Each row is a point on a landscape with many valleys, with its height.
From any point a ball takes the steepest step (drop divided by distance) to one of its 2 nearest points. It stops when none of these is lower. Distance is the straight distance between rows; heights are no part of it.
Vok h=6.88: [110 138 205  99 176  95  23 143 140 111 181 112 108  82  78 129  91 140
  70 121 135 135 187 167 123 116 150 149 107 148 156 113 118 131 138 131
 157 158 166  84 100 127 108 139  75 155 171 119 132 126 166 154 129 101
  80 121 142 142  88]
nufop h=5.02: [115 100 102 139 111 129 134  98 133 164 100 142  93 157 185 122 141  66
 234 142 152 151 150  85 128 102 167 165 131 164 143 162 149  97 128 138
 154 141 157 147 192 198 176 101 139 142  53 140 129  99  98 156  93 151
 137 183 135 129 101]
rumiv h=5.57: [123 105  82 176 121 161 225 114 128 141  82 145 111 137 140 143 143 150
 126 152  96 138 120 114 143 175 119 102 129 112 104  99 123 129 125 115
 112  63  71 149 168 107 120 122 147  69 105 193 126 141 122 135 117 187
 156 146 136 135 159]
gedak h=5.19: [ 78  67  89 131 103 137 145 110 126 150  77 185 103 155 194  90 113  61
 173 113 161 127 131  96 121 100 157 158 102 163 126 138 153 105 145 150
 172 141 134 155 187 143 181 144 151 137  88 119 115 140  92 168  84 136
 127 170 144 114 106]
toko h=5.74: [147  99  71 187  96 151 236 151 122 153  90 137 104 169 192 162 138 153
 149 152 127 146 110  80 137 155 141 147 174 107  79 107 137 145 151 103
 145  88  76 164 183 120 153 109 152  62  97 159 125 143 127 151 107 174
 146 135 115 103 147]
sar h=3.16: [149 146 136 140 129 148 133 180 161 102 186 158 152 125 117 115 102 130
 108  96 116 134 153 162 142 140 126 164 103  71 159 121 123 122 141 139
 144 165 162 111  78  81  94 165 139 183 166  95 139 114 137 115 195 128
 133 114  93 128 133]
zevid h=4.66: [149 174  82 126 135 155 170 126 140 159 120 126  85 109 169 153 128  66
 239 170 117 145 129  61 136 114 167 148 151 115 130 173 158 138 108 119
 103 141 140 170 166 199 132  96 140 123  73 183 150 137 157  95 134 130
  93 183 155 121 120]
povem h=4.88: [106 138 195 147 148  87  97  84 114  79  93 118 106 160  99 151 112 158
  84 147 165 107 168 126 124 133 133 161 142 163 104 113 154 151 137  74
 137 139 110 125 107 142 145 120 131 160 125 103 102  94 131 150  73  95
 141 123 111 142 122]
retes h=3.35: [184 106 109 153 161 141  83  79  99 167 139 112 190 137 160 106 187 120
 168 117 124 104  84 150 129 131 121 104  83 110 156 143 123  81  91 136
 126  94 143 136 111 169 161  94  76 103 113 103 117 133 121 147 130 166
 156  80 126 169  77]
livus h=5.13: [181 134  98  99 126 137 132 131 118 133 133 104 164 143 140 105 156 145
 151 117 168 114 115 132 121 143 135 138 144 151 144 135 146 122  86 134
  85 162 136 140 100 156 112 121 110 151 149  87 121 111 101 108 140 101
 172  85  77 114 137]
butu h=5.83: [199 145 162 162 185 128 128  56 129  56  90 139 130 144 131 115 118 129
  89 142 127  87 167 150 114 162 164 124  89 122 189  91 155 137  97  97
  77 108 142 130  85 101 118 103 104 149 141 108  93 109 161 138 133 139
 146 116 114 184 113]
meb h=1.44: [ 87  91 100 108 101 138 128 160 189 120 111 185 110 133 176  72  97  86
 132  80 140 111 122 121  89 114 157 206 102 155 108 137 134 153 168 141
 126 179 172 122 144  96 137 136 132 149 129 124 148 144 120 136 151  71
  68 146 143  59  98]
pofi h=3.30: [102 120 169 106 122  92  52  83  93 142  95 122 147 106 100  95 156 138
  95 122 162  70 101 176 145  91 124 137  91 171 103 170 115  93 110 133
 140 153 157 115  80 139 141 115  87 146 160  89 134 151 123 157  87  77
 126  71 130 124 102]
vope h=1.49: [117 126 115 137 100 136 144 207 156 148 180 149 115 117 183 132 115 104
 152 107 159 151 128 106 119 112 160 200 180 119  88 146 131 139 134 113
 167 167 148 136 137 131 165 142 112 116 126 101 162 149 163 148 136  90
  95 149 104  68  98]
zufe h=5.10: [141 166 217 146 150  95  83  97 130  74 136 127 103 136  85 141 100 152
 105 132 157 107 173 132 105 102 161 204 127 145 126 132 138 141 122  79
 142 165 161  98  90 136 152 105 113 176 127  87 125  93 146 147  93  83
 108 113  98 129  90]
Nofek h=6.00: [128 109  93 164  79 154 200 182 119 181 128 154 134 133 131 130 126 145
 121 111 134 126  85 130 149 135  93 131 147  80  75 135 121 120 145 128
 145 106 111 141 134  69 136 164 162  99 145  95 152 147 117 157 141 143
 158  99  92 102 162]
Vipun h=6.22: [139 143 140 145 120 125 134 181 113 182 164 101 161  97  79 153 151 182
  95 147  94 128 104 159 171 147  79 104 150  73 122 108  68 107 107 127
 160 112 111 106 104  85  97 132 109 111 169 127 137 143 155 110 166 160
 147  95 117 124 161]
rol h=3.54: [110 105 145 131 117  97  88  73  96 151  77 160 140 144 107  64 147 146
  93 107 139  63  64 165 130 100 101 146  72 164 102 168 124  92 135 134
 142 116 124 111  96  96 136 134 120 146 154  91 131 140  91 158  79  94
 157  76 127 120 137]
Sakar h=5.22: [139 186 145 169 130 146 154 160 136 145 138 149 110  71 105 161  81 128
  81 167  81  96 121 150 155 148 114 124 125  39 131 114  89 147 134  94
 139  94 118 139 116  48  89 143 133 120 171 147 131 162 183 123 167 118
  94 131 133 146 158]
vug h=3.58: [190 129 124 169 148 163 126 118  93 172 149 104 191 118 147 130 165 126
 147 126 115 128  60 135 125 130  95  75 130  80 108 163 122 105 102 139
 125  94 115 128  99 139 167 129 112  75 133  87 128 162 155 124 145 151
 138  78 119 141  90]
zeda h=5.08: [116 120 143 162 134 112 149  84 127 136  75 169 103 141 121 125 116 113
 109 157 166  64 139 127 118 109 149 169  96 138 122 128 147 130 114  94
 142 134 109 145 114  99 138 133 149 163 144  96 106 125 126 170  72 100
 148 111 103 147 136]
guver h=1.88: [135 148 164  68 147 121  59 122 114  86 166 123 169  93  94  94 129  87
 113  67 120 107  51 164 119  97 120  87 124 137 117 206 160 143 155 151
  75 152 159 121 100 131 139 155  87  84 145 105 138 186 134 132 138  82
  86 110 180 105  81]
suzep h=2.18: [131 133 127 161 110 113 122 166 154 157 141 143 112 115 157 136 118 143
 110 141 144  97 135 124 141 119 153 216 149 121 106 112  94 141 125  84
 165 147 135 137 129  93 152  85 104 119 149 134 151 144 168 150 121  83
  83 122 102  97 107]
Gerid h=4.23: [154 113 147 164 135 139 127  86 126 113 132 154 162 149 141 114 129 135
 112 106  84 141  65 136  88 129 104 115  90  81  99 157 140 132 191 123
 147  83 120 100 133  94 192 136 123  64  94 119 142 168 134 130 128 167
  89 114 170 136  92]
nasav h=4.72: [ 67 104 116 104 124 105  98 118 141 154  88 144  91 130 120 107 130 120
 163 137 160 122 191 133 170  99 126 185  87 179 178  98 104 103  93 148
 163 169 152 137 131 124 103 126 124 206 135 134 126  80  84 149 103 125
 165 134 113 142 145]
vilem h=5.87: [129  87  66 174  78 149 232 164 124 160  83 161 125 167 176 125 138 149
 138 143 146 109 105  89 121 141 122 153 166 121  75 106 150 126 129 111
 132 109  89 146 173  91 156 129 161  89 116 106 132 152 123 151  93 142
 165 119  88  89 162]
Zis h=5.68: [188 165 131 191 182 151 116  70 129 117 127 116 141 115 132 125 126 107
 148 153 107 125 134 160 143 144 138 109  56  86 196 143 136 114  98 103
 113 100 138 142  83 128 124 112 121 165 124 131 122 112 160 131 156 169
 141 118 109 205 122]
kerus h=3.08: [188 110 137 158 161 121 109  62 102 108 154  99 171 154 126 133 167 141
 160 132 109 162 132 145  99 135 117  99  93 106 159 131 151  98 117 130
 141  91 123 105 111 162 169  98  97 110  86 129 105  93 112 138 117 193
 160  96 142 183  97]
latip h=5.14: [110 139 109 107 158 144 159  81 120 106  69  95  94 123 130 153 135 114
 145 174 125 144 163 105 131 153 143  60 143 168 157 112 150 138  92 127
  88  96  89 161 164 189 112 110 155 102 110 193 109 106 143  95 100 161
 149 170 144 156 153]
zakem h=4.03: [146 185  88 139  75 129 160 151 169 159 167 102 110 102 111 152 145 147
 202 134 102 148 127 100 148 121  93 192 148  97 125 148 101 128 144 114
 138 155 164 139 151 160  76 110 125 173 101 205 154  82 104  62 165 128
 111 145 123  97 167]
Sop h=4.31: [161 154 178 178 162 106 135  73 108  85 120 131 119 127  98 169  97 169
  84 159  75 128 120 137 116 154 116 104 111  79 114 119 107 166 155  82
 118  76 104  99 119  96 126  92 114  92 113 176 126 130 179 118 122 154
 105 138 160 154 121]
Fug h=5.77: [ 84  95 152 163 143 125 111  64 144  90  64 174  71 165 140  98 110 118
 115 118 138 141 192 137 122 135 160 165  49 154 172 105 132 134 152 118
 151 110 136 113 162  96 138 130 136 182  96 148 108  93 109 175 109 139
 109 166 140 180 129]
fes h=4.63: [125 165 153 167 155 100 130 105 122 106 103  96 100 110  78 177  97 181
  75 177  90  91 146 137 124 142 108 139 121 104 112  77  77 165 150  55
 120  91  95 113 156  98  97  80 119 112 120 193 118 136 175 106 116 113
  97 157 153 130 157]
popi h=3.81: [ 61  87 155 115 111 129 110 167  94 154 160 138 125 131  93 150 135 156
  93 127 144 194 139 139 163 109 103  72 130 119 113 105 120 110 115 166
 205 121  91 114 133 123 155 178 162 112 141 111 140 113 112 156 117 177
 156 126 143 149 135]
rom h=5.36: [142 133  95 141 144 150 200  92 121 102  76 102 109 137 134 161 124 157
 123 167  93 147 134 110 121 164 109  37 142 130 137  89 140 157 116 119
  74  57  71 145 162 159 114 120 173  70  91 196 108 120 131  94 117 186
 144 158 160 155 176]
lifum h=5.15: [ 55 103  92  57 161 112 106 131 122 163  94 123 110 104 149 122 139  88
 117 157 151 129 171 125 159 130 149  64 149 208 180  85 125 117  64 173
 118 120 102 152 163 157 112 126 119 111 165 155 115 141 133 139 108 131
 136 145 160 150 141]
fav h=2.66: [155 114 123 157  99 123 157 202 157 133 133 128 132 129 173 124 137 174
  88 118 160  88 118 136 123 146 148 243 171 139  77  91  96 145 145  83
 136 154 112 125 115  83 137  98  82  92 145 117 151 152 161 149 129  77
  94 106  84  65 107]
vemo h=5.26: [167 121  99 101  83 145 153 162 102 124 176  84 186 171 114 118 171 159
 162  83 161 143  94 148 132 140 101 121 161 132  91 146 155 110 102 159
 113 157 135 147  85 164 124 156 141 151 146  63 132  93  81 116 148 122
 192  70  78 110 155]
dus h=4.25: [152 138  97 121 108 115 126 116 145 142 125  93 114 127 119 155 184 162
 180 133 108 151 141 110 128 137 129 189 141 150 131 119 108 125 123 115
 111 152 158 114 150 170  84  85 106 168  94 191 147  87  96  82 141 140
 153 133 114 110 138]
zovu h=5.33: [ 78  98  71  64 158 137 122 138 137 159 126 128 120 118 172 103 139  88
 146 138 139 143 162 131 160 140 154  45 133 164 215  89 123 110  65 200
 121 123 115 160 158 136  95 137 137 125 143 144 118 137 106 132 151 154
 154 151 143 177 157]
momid h=5.78: [129 138  85  75 123 144 156 192 143 148 127 140 148 100 159 122 117 100
  83 117 115 111 114 113 120 157 146  52 177 125 140 112 108 138 117 161
  80 124 119 140 151  98 102 136 120  84 156 138 132 190 147  99 184 103
  84 149 155  83 150]
vir h=4.86: [106 136  86 123 109 146 156 120 128 142 116 131  80 135 163 135 124  48
 240 158 145 157 128  60 131  91 158 138 140 154 118 182 157 135 119 149
 123 151 129 165 196 229 146 131 165 137  74 155 130 112  99  99 102 112
 127 179 139 112 122]
Perep h=3.45: [186 159 164 146 159 134 108 169 175  58 207 134 157 124 129 112 100 141
  97  91  92 148 150 161  98 160 140 180  98  77 169  94 127 147 160 121
 119 153 179  89  78  71 104 133 111 167 154 117 129 121 155 115 200 143
  94 122 110 135  99]
rati h=5.52: [ 72 125 119 113 118 123 141 118 124 150  90 155  84 127 123 153 102 102
 138 140 121 123 112 101 126  87 129 127 125 143  93 155 125 149 153 135
 139 123 111 128 172 140 134 142 173 130 109 162 142 137 108 120  93 102
 104 161 157  97 148]
buni h=5.62: [116 103  85  64 142 153 119 193 152 150 172 124 163 104 166  96 154  89
 113 101 111 152 109 124 127 156 116  33 157 122 167 116 136 123 122 190
  98 126 123 129 142 121 123 140 126  78 164 113 124 183 127 130 196 152
 114 126 162 122 110]
vizuv h=3.22: [218 122 150 150  98 117 127  90  96 123 142  87 183 156 137 116 188 191
 145  99 129 106  80 139  99 133 114 197 151 133  58 152 136 124 127  93
 112 129 140 116  94 146 146  81  67  97 106 103 146 121 118 118 122 103
 139  60  90  85  86]
romoz h=0.76: [ 89  95 113 108  95 125  99 189 156 159 152 168 125 115 172  79 115  84
 138  84 167 126 117 144 128 109 165 209 127 168  83 160 117 120 135 134
 156 172 169 128 131 107 164 144 110 131 128 105 170 154 128 167 126  85
  83 127 122  64  87]
salad h=4.45: [129  85 142 154 137 129 137 113 135 121 157 144 149 148 136 145 138 139
 123 108  83 183 104 114  90 140 120  93 136  94  87 137 132 142 183 128
 146  75 111  87 167 116 194 128 108  47  84 162 137 158 131 149 119 182
  81 160 178 137  88]
Veko h=1.80: [108 146 129 114 105 156 135 151 144 110 147 167 136 124 132  82  89  68
 123  92 121 120  81 128 120 100 119 119 100 111 119 192 150 130 176 153
 117 147 143 147 112 110 136 184 170 150 149  83 147 154 113 117 156 105
 106 115 127  93 142]
koz h=4.49: [116 113 100 103 129  88 103 109 154 143 101 104 113 148 151 112 173 177
 151 133 143 127 190 122 145 144 139 198 129 184 169  67  97 105 115 125
 131 157 161 116 140 142  91  64  93 175 114 170 128  61  97 112 113 136
 162 122 107 140 131]
Famer h=4.87: [103 111 118 146 123 114 126 124 112 170 132 132 129 134 122 113 139 127
 156 123 154 138 158 134 163 108 126 171  92 142 145 137 116  87 100 137
 187 147 140 141 125 123 124 133 126 189 136  99 135  86  94 150 103 138
 185 107  92 143 126]
Dugu h=5.35: [ 47  85  83  88  95 132 154 147 127 153  88 169  90 142 160  92 109  67
 145 108 143 120 112  88 128  89 138 112 123 181  90 152 140 125 150 179
 128 142 115 159 181 145 149 151 170 115 105 128 120 158  90 139  92 103
 111 169 157  72 134]
Menin h=4.35: [ 68 113 198 121 117  84  93  68  70  97 103 132 112 134  37 133 118 179
  68 117 125 136 110 148 142  96  73 114 111 142  75 149 107 137 177 117
 145 110  88  83 114 105 146 156 142 141 139 124 122 113  90 131  75 123
 148 104 156 125 154]
Soze h=6.30: [144 170 137 146 156 108  96 113 145 135  93  84 102 124 145 167 147 153
 155 197 158  83 200 120 136 137 152 187 157 165 171  82 118 123  68  70
 114 158 142 148 111 172 105  53  88 156 123 144 121  93 182 137 106  99
 133 130  89 154 111]
Vuzim h=4.96: [105 163 125 162 127 123 151 159 146 152 112 122  79  75  92 172  92 136
  94 168  82 106 141 123 163 130 113 143 127  84 130  95  74 144 148  93
 155  92 106 128 170  72  81 120 145 115 134 206 125 146 179 122 144 131
  68 171 161 137 178]
kuro h=2.49: [ 95 124 128  85 116 128 126 144 147  88 101 175 114 128 116  80  75 108
  78 100 145  93 153 134 123 134 130 136 103 160 154 117 141 139 162 155
  93 166 143 124 110  64  80 169 157 186 172 107 113 131 102 115 142  69
 128 127 111  98 165]
Nukav h=5.01: [168 142 110 136 130 132 112 118 135 143 130 121 129 127 143 118 152 140
 168 133 142  94 140 139 137 125 134 178 120 140 162 126 138  94  80 120
 131 142 153 158  89 140 110 107 112 187 150  95 131  94 119 122 132 111
 175  93  68 145 125]
nudo h=5.81: [133  97  72 111 113 159 206 198 159 139 102 167 136 133 175 116 110 117
  72 121 124  92 111  99 119 160 150  78 178 134 136  99 136 145 128 154
  80 116  97 161 160  75 108 150 134  75 155 119 115 182 149 131 167 124
 120 148 122  76 152]
Gasa h=3.17: [183  99 122 139 107 116 134 144 127 133 153 110 179 139 159 119 174 183
 103  98 123 123  94 142 111 159 128 194 177 125  76 109 107 119 137 114
 119 123 116  97 118 105 146  94  69  69 127 112 141 151 134 136 127 128
 126  94 109  84 107]
Papig h=4.60: [ 90 118 197 141 113  78  88  59  95  72 118 133 102 164  56 136 111 185
  73 111 159 133 154 136 110 102 119 180 105 156  73 128 123 141 177  87
 176 139 107  74 118 114 143 143 144 169 110 114 123  85  81 138  61  95
 142 117 136 122 124]
zera h=6.72: [130 142 195 100 160  91  66 169 117  99 189  89 122  94  99 159 106 159
  62 150 143 134 175 143 125 136 162 138 177 133 125  98 111 150 115 123
 145 141 118 111 116 126 127 125  76 105 181 113 127 133 197 162 130 101
  89 126 116 137  80]
vido h=3.12: [134 140 160 108 118 111 102 137 136  95 185  91 154 133  71 140 139 167
 133 104  87 181 135 145 122 130  91 111 121  95 144 115 110 124 150 128
 143 132 149  64 102 130  99 139 133 160 122 155 127  87  99  95 152 158
 159 121 140 141 145]
zuvi h=5.97: [164 137 130 118 185  99  88  85 136  81 113 124 135 134 116 124 130 141
  80 146 133 101 195 169 131 160 144 129 103 146 206  74 119 123  94 131
  90 132 141 117  91 101  84  86  86 168 155 121 103  97 138 138 136 119
 157 117 117 175 131]
Reli h=7.01: [113 141 152  66 143 107  40 154 149 115 176  96 109  74  78 148 116 133
 112 121 108 129 175 144 116 123 136 138 130 151 167 102  96 136 146 143
 123 168 172  99 138 127  69 118  79 157 154 170 143 125 150  90 158 107
  70 148 158 116 114]
dav h=5.69: [ 84 152 123 106 110 135 151 147 124 140 107 120  85 114 112 162 101 122
 125 153 134 109 125  87 139 117 128 107 176 143  93 133 130 156 118 127
 102 121 101 162 160 154 108 138 177 116 129 142 115 141 147  94 111 103
 113 159 139 105 167]
dig h=4.21: [185 145  60 139 136 165 153 112 129 184  98 118 146 127 187 133 185 137
 189 159 110 120  94 105 125 156 127 124 131 139 115 133 131 115  89 134
  85 106 131 156 145 184 132  67 101  87  88 169 140 129 134 105 132 134
 136 115 120 116 121]
vek h=5.54: [129 142 161 183 166 143 120  91 136 122 141 155 125 109 124 131  85  91
 121 140 104 164 166 168 138 121 143 103  31  72 187 124 131 124 130 124
 174  94 127 131 104  86 142 160 159 176 132 140 127 128 143 146 146 193
 139 145 151 222 116]
Geku h=3.57: [116 134 169  95 166 102  51  66  94 135 115 114 123 122 106 110 144 108
 121 136 162  92 140 147 136  89 138 127  79 179 178 158 125  94  99 137
 131 159 157 122  88 164 129 113 105 175 145  85 120 102 112 153  89  94
 140 103 126 151  97]
lanu h=6.13: [183 164 159 117 163 110  94 116 140  95 158  76 122 112 112 156 140 180
 105 151 129 117 194 143 119 166 144 158 158 145 179  62 112 127  89  96
  94 154 140 115  89 154  86  81  78 159 141 137 116  89 164 109 137 113
 142 115  97 161 117]
ranaf h=4.00: [170 141  77 150 134 143 160 112 137 178 101 143 140 122 178 115 149 123
 152 138  95  81  62 118 117 148 139 138 115 110 123 152 115 123 115 117
  81 105 135 157 136 114 120  80 104  78 123 139 135 173 153 103 160 113
  95 123 126  94 119]
Mizip h=3.75: [147 116 131 150 115 120 143  78  75 144  80 154 178 143 112  85 158 170
 103 100 122  74  55 155 125 138  78 120  97 119  87 146 114 112 130 123
 103  92  98 124  96  92 121 127 118 105 161 107 117 147 109 140  98 120
 162  58 113 114 163]
lare h=3.98: [167 127 148 170 148 115 139  59  94 102  90 159 136 150 105 117 122 150
  77 117  94  90  79 152 122 137  95 122  94  91 102 139 121 120 170 110
 120  73 108  98 111  78 139 113 112  94 132 123 114 158 131 127 100 138
 133 104 138 131 129]
zed h=5.88: [ 97 162 140 124 139 143 174 128 107 106  98 100  90 117 105 196  85 121
 115 173 123 120 119  72 118 123 140  56 186 140  78 117 152 181 129  92
 102 108  76 154 164 155 135 129 167  73 121 156  93 145 168  99  96 106
 121 165 164 120 162]
Bedum h=6.35: [136 137 169 128 127 110  89 179 113 150 199  74 160 100  76 177 159 190
  86 135  97 159 134 155 151 143 100  86 167  85 116  96  71 113 122 129
 172  96 118  87  98 123 123 125  81  91 160 140 139 130 172 127 144 168
 132 100 139 139 110]
vov h=2.89: [185 141 182 113 132  96 103  74  90  69 152  84 172 148  79 126 167 182
 117  96 132 108  79 137  90 127 108 151 144 127  78 157 158 134 142 107
  88 136 132  89  87 150 144 114  72  92 121 110 126 119 114 106 112 102
 124  76 126 111  88]
gon h=5.27: [134 157 216 140 154 102  49  88 124 107 156 131 106 136  99 152 101 121
 160 124 165 138 182 146  92  87 172 180 114 157 151 166 163 117 142  93
 169 177 172 113 107 171 167 117  89 193 110  93 131  88 145 155  90  97
  99 137 107 139  61]
vol h=4.90: [ 74 107  92  55 153 113 100 136 131 148  87 132  98 111 160 138 140  97
 135 172 138 141 165  83 133 121 156  89 182 208 136 106 117 134 101 169
 106 135 104 134 173 184 123  95 110  80 115 165 122 148 146 116  99 120
 111 189 168 116 119]
rozun h=2.04: [ 65  99 107  73 113 119 106 160 163 110  91 162  92 121 154  74 103  98
 117 100 137 111 151 129 122 115 156 157 105 181 149 130 127 152 149 169
  97 179 157 125 143 108  90 150 138 179 150 131 133 140 103 131 143  72
  86 143 148  91 144]
gugo h=6.54: [106 131 197 119 132 102 100 211 103 121 192  94 128  94  83 175 105 180
  36 146 142 148 160 138 153 135 122 124 188 107  94  95  91 144 137 109
 189 120  98 104 120 104 143 155 116  95 180 117 131 135 176 151 129 122
 105 124 111 123 125]
Fubu h=4.91: [130 181  95 125 147 154 179 113 127 125  93  88  69 108 149 172 110  86
 198 192 120 150 162  75 147 128 153  91 170 146 140 127 149 166  85 122
  93 110 100 169 177 215 101 111 168 114  85 189 127 104 154  89 115 147
 130 187 150 150 150]
nem h=3.80: [195 157 104 146 142 149 140 119 104 162 125 124 178  95 168 119 143 122
 132 135 110  80  48 121 114 133 126  95 139  99 104 158 136 125  85 118
  92 104 120 165 111 125 154 101 101  55 143 107 133 175 182 114 147 106
 109  97 125 119  99]
pibip h=4.40: [144 122  62  97 149 156 125  95 137 179  86 125 133 138 194 124 175  93
 218 150 111 132 112  94 123 137 132 103 131 167 161 150 131 112  94 155
  80 112 138 156 180 222 132  66  88  79  82 171 147 157 122 122 134 135
 112 160 152 130 113]
vanaf h=6.47: [102 132 107 143 160 101 122  89 127 146  31 116  90 138 175 146 138 125
 137 199 157  82 176 105 143 140 164 143 159 177 150  90 130 134  77  82
 122 124 108 155 148 171 145  68 106 117 120 154 101 117 158 150  66 120
 142 137 119 157 112]
ker h=3.47: [127  85 146 122 119 142 140 163 116 125 167 117 170 148 102 134 135 153
  96 111 129 191 130 156 135 143  83  41 141  83 123 106 123 124 134 171
 160 108 112 106  90 108 141 192 180 106 140  83 113 116 118 146 141 177
 182 108 129 174 143]
zaz h=4.61: [ 87 110  69  72 142 134  98 135 131 203 101 128 122 107 175 103 165  60
 192 163 144 105 103  93 134 108 131  76 148 193 144 157 110 107  84 172
 113 147 130 159 171 207 144 100 108  90 116 150 140 179 123 129 108 111
 117 157 171  99 110]
Tor h=5.28: [111 144 146 186 143 141 133  64  92 147  95 147 113 122  96 145 105 102
 148 162 143 110 124 132 155 115 116 116  78  98 141 157 144 123  97 107
 170  94 103 153 113 139 153 134 163 157 120 124 119 117 118 153  89 136
 161 113 113 205 152]
vasuf h=2.46: [162 148 129 137  90 169 157 167 145 102 200 118 166 153 127 132 119  92
 205  90 154 180  88 106 105  93 105 119 154  94  89 201 188 129 152 135
 146 165 158 138  99 183 162 187 175 150  89  84 128 108  93 106 141 134
 144 118 101 114 105]
ris h=5.37: [118 119 128  94  54 129 163 160 106 102 150  97 156 167  80 128 154 159
 137  95 162 159 115 133 138 127  93 113 180 140  85 158 139 127 145 144
 119 153 132 129 101 157 112 180 182 152 126  93 130  79  71  91 127 113
 189 109  89  99 169]
Sozis h=2.86: [130 131 111 119 114 140 156 179 163  93 144 157 132 147 140  96  95 114
 105  99 162 120 140 138 139 139 151 173 119 142 147 117 144 127 130 144
 122 179 160 148  90  89  93 179 162 203 172  79 118 108 101 114 162  96
 143 115  69 107 156]
Zuk h=2.70: [155 127 137 126 151 128 125 109 135  78 168 108 143 146 131 146 124 124
 138 122 121 175 167 124 108 136 135 103 128 125 160 114 157 133 127 128
 125 131 131 117 116 151 135 131 136 142 117 125 108  91 119 125 141 158
 141 139 129 162 124]
Gep h=3.10: [160  89 101 136 111 171 183 160 125 115 162 129 171 177 162 117 128 110
 164 106 132 194 104 109 109 153 112  57 141 105 137 126 169 121 139 178
 144 110 114 129 124 136 163 178 190 104 114  87 119 135 103 135 142 183
 172 140 112 165 129]
Mezop h=5.44: [124 168 200 161 174 112  60  45 120 103 119 108  83 132  80 151 115 101
 166 151 126 136 184 145 112  97 168 147  84 138 186 151 145 119 117 108
 145 139 170 119 122 175 136  92 106 188  86 132 136  86 143 139  96 138
 102 168 140 193  89]
zek h=6.10: [112 127 109 116  82 139 156 176 123 173 137 128 147 113 104 119 135 129
 117 108 114 121  89 152 159 135  88  91 131  90 118 134  97 115 131 151
 132 118 130 131 112  70 106 175 150 121 163  96 147 154 108 114 164 152
 141  95 103 112 170]
kuzi h=2.41: [144 129 139  79 112  96  88 142 104 106 155  88 176 116  89 106 169 156
 106  79 134 106  61 155 113 117 123 126 169 138  78 168 125 134 147 139
  69 151 146 105 106 139 132 120  77  70 131 140 153 156 129 103 140  87
  93 111 162  67 110]
Mera h=4.12: [ 72 106 185 105 110 107  94 131  92 125 137 143 142 116  56 116 111 154
  68 101 126 162 111 162 165  91  78  94  98 126  93 146 102 130 169 150
 157 117 109  98 113  88 125 186 159 144 159 124 137 126 102 137 120 139
 151 109 153 124 158]
Gupil h=5.40: [102 123 138 184 148 158 147  75 117 130  95 169 100 126 130 108  85  80
 130 143 125 113 136 159 130 121 132  98  32  97 178 142 164 123 110 117
 157  81 114 148 106  91 149 177 186 176 122 121 108 126 111 169 113 168
 151 137 131 220 157]
gupi h=3.50: [108 108 116 135  81 113 142 172 158 145 167 112 130 120  89 150 142 158
 134 109  74 193 132 125 144 138  85 117 124  73 126  98  69 119 165 145
 161 110 134  85 158  98  99 135 151 140 107 185 134 109  98  86 176 178
 124 151 153 111 176]
vutu h=1.40: [117 154 144  68 127 139 103 126 129  89 127 140 145 120 122  73  91  90
 101  88 123  95  77 144 114 109 128  80 121 137 131 185 157 150 167 162
  77 140 150 144 104 115 110 168 132 127 149  79 132 183 104 105 160  69
  98 117 159  96 119]
Nikul h=3.76: [111 129  76 123  76 131 173 164 158 159 123 129 105 118 118 149 140 143
 163 118  96 159 119 105 152 134  81 152 131  99 126 101  86 121 159 134
 142 127 142 117 180 106  74 133 162 157 103 192 144 103  83  92 173 173
 133 165 146  98 200]
luv h=5.64: [162 123  92 144 126 136 188 154 142  99 109 140 143 154 151 129 114 147
  65 128 130 106 124 114 110 187 131 100 153 108 118  82 142 154 142 117
  83 110  93 130 137  76 108 134 148  96 150 110 100 152 147 129 147 129
 131 118 110 113 159]
rig h=2.76: [138 110 120 119  93 170 161 177 160  89 192 144 161 163 163 124 114  85
 182  86 154 196 134 107 107 103 136 103 143 109 126 145 183 131 155 158
 173 164 137 130 135 164 182 190 207 147  92  59 119 118  86 141 135 169
 155 145 122 136 110]
fitu h=2.17: [170 152 134 158  99 170 164 139 157 104 176 155 167 147 128 113 116  95
 173  89 109 141  62 132  92 110 110 154 103  69 103 205 179 127 177 105
 120 143 158 136 100 125 163 163 166 144 107  82 145 127 109  96 168 126
 119 117 119  98 104]
Fanir h=7.11: [124 164 152  77 138 115  66 177 156 114 225  82 129  77 104 147 130 112
 152 104 108 167 155 125 117  97 140 138 150 136 142 149 129 128 143 136
 138 186 182 117 114 160  99 126  91 155 145 152 155 120 140 114 162 109
  86 139 122 108 100]
Zezo h=4.11: [ 65  90 148 105  93 109 131 148  81 113 152 107 111 140  89 169 125 148
 106 121 142 204 139  97 145 111 105  80 162 139  69 106 128 129 139 142
 187 121  75 119 159 159 142 166 177 105 108 111 114 101  97 147  87 155
 157 145 151 136 157]
Zapa h=5.61: [102 129 161 157 156 123  97  52 125 125  73 150  71 135 133 132  99  96
 141 148 114 144 170 121 103 112 155 140  80 142 147 129 145 131 134 113
 126 112 138 121 148 138 155 107 134 148  92 161 123 101 127 153 109 141
  85 179 158 162 107]
Lisog h=5.47: [111  97  54  73 142 162 142 173 156 152 148 144 148 123 193 104 135  62
 161 111 139 155 139 118 126 132 132  58 129 140 194 115 141 110  93 204
 104 138 129 165 156 133 115 141 138 132 142 121 120 155 119 125 184 153
 142 153 139 150 136]
Tid h=5.43: [152 145 141 182 124 142 177 185 151 122 124 161 143 125 122 125  88 164
  58 136 102  85 119 150 135 175 111 134 123  55 123  81 108 152 148 105
 111  96 113 110 105  26  90 155 141 135 156 115 111 156 151 131 177 130
 126 113  96 132 159]

Where does a ball stop that starts at each point below?
momid | Zuk
vek | vutu
Gep | vutu
Mezop | vutu
sar | romoz
salad | pofi
gugo | zevid
rumiv | zevid
pibip | Zuk
dav | zevid
Gasa | romoz
livus | Zuk
Soze | vutu
zakem | Zuk
Sakar | pofi
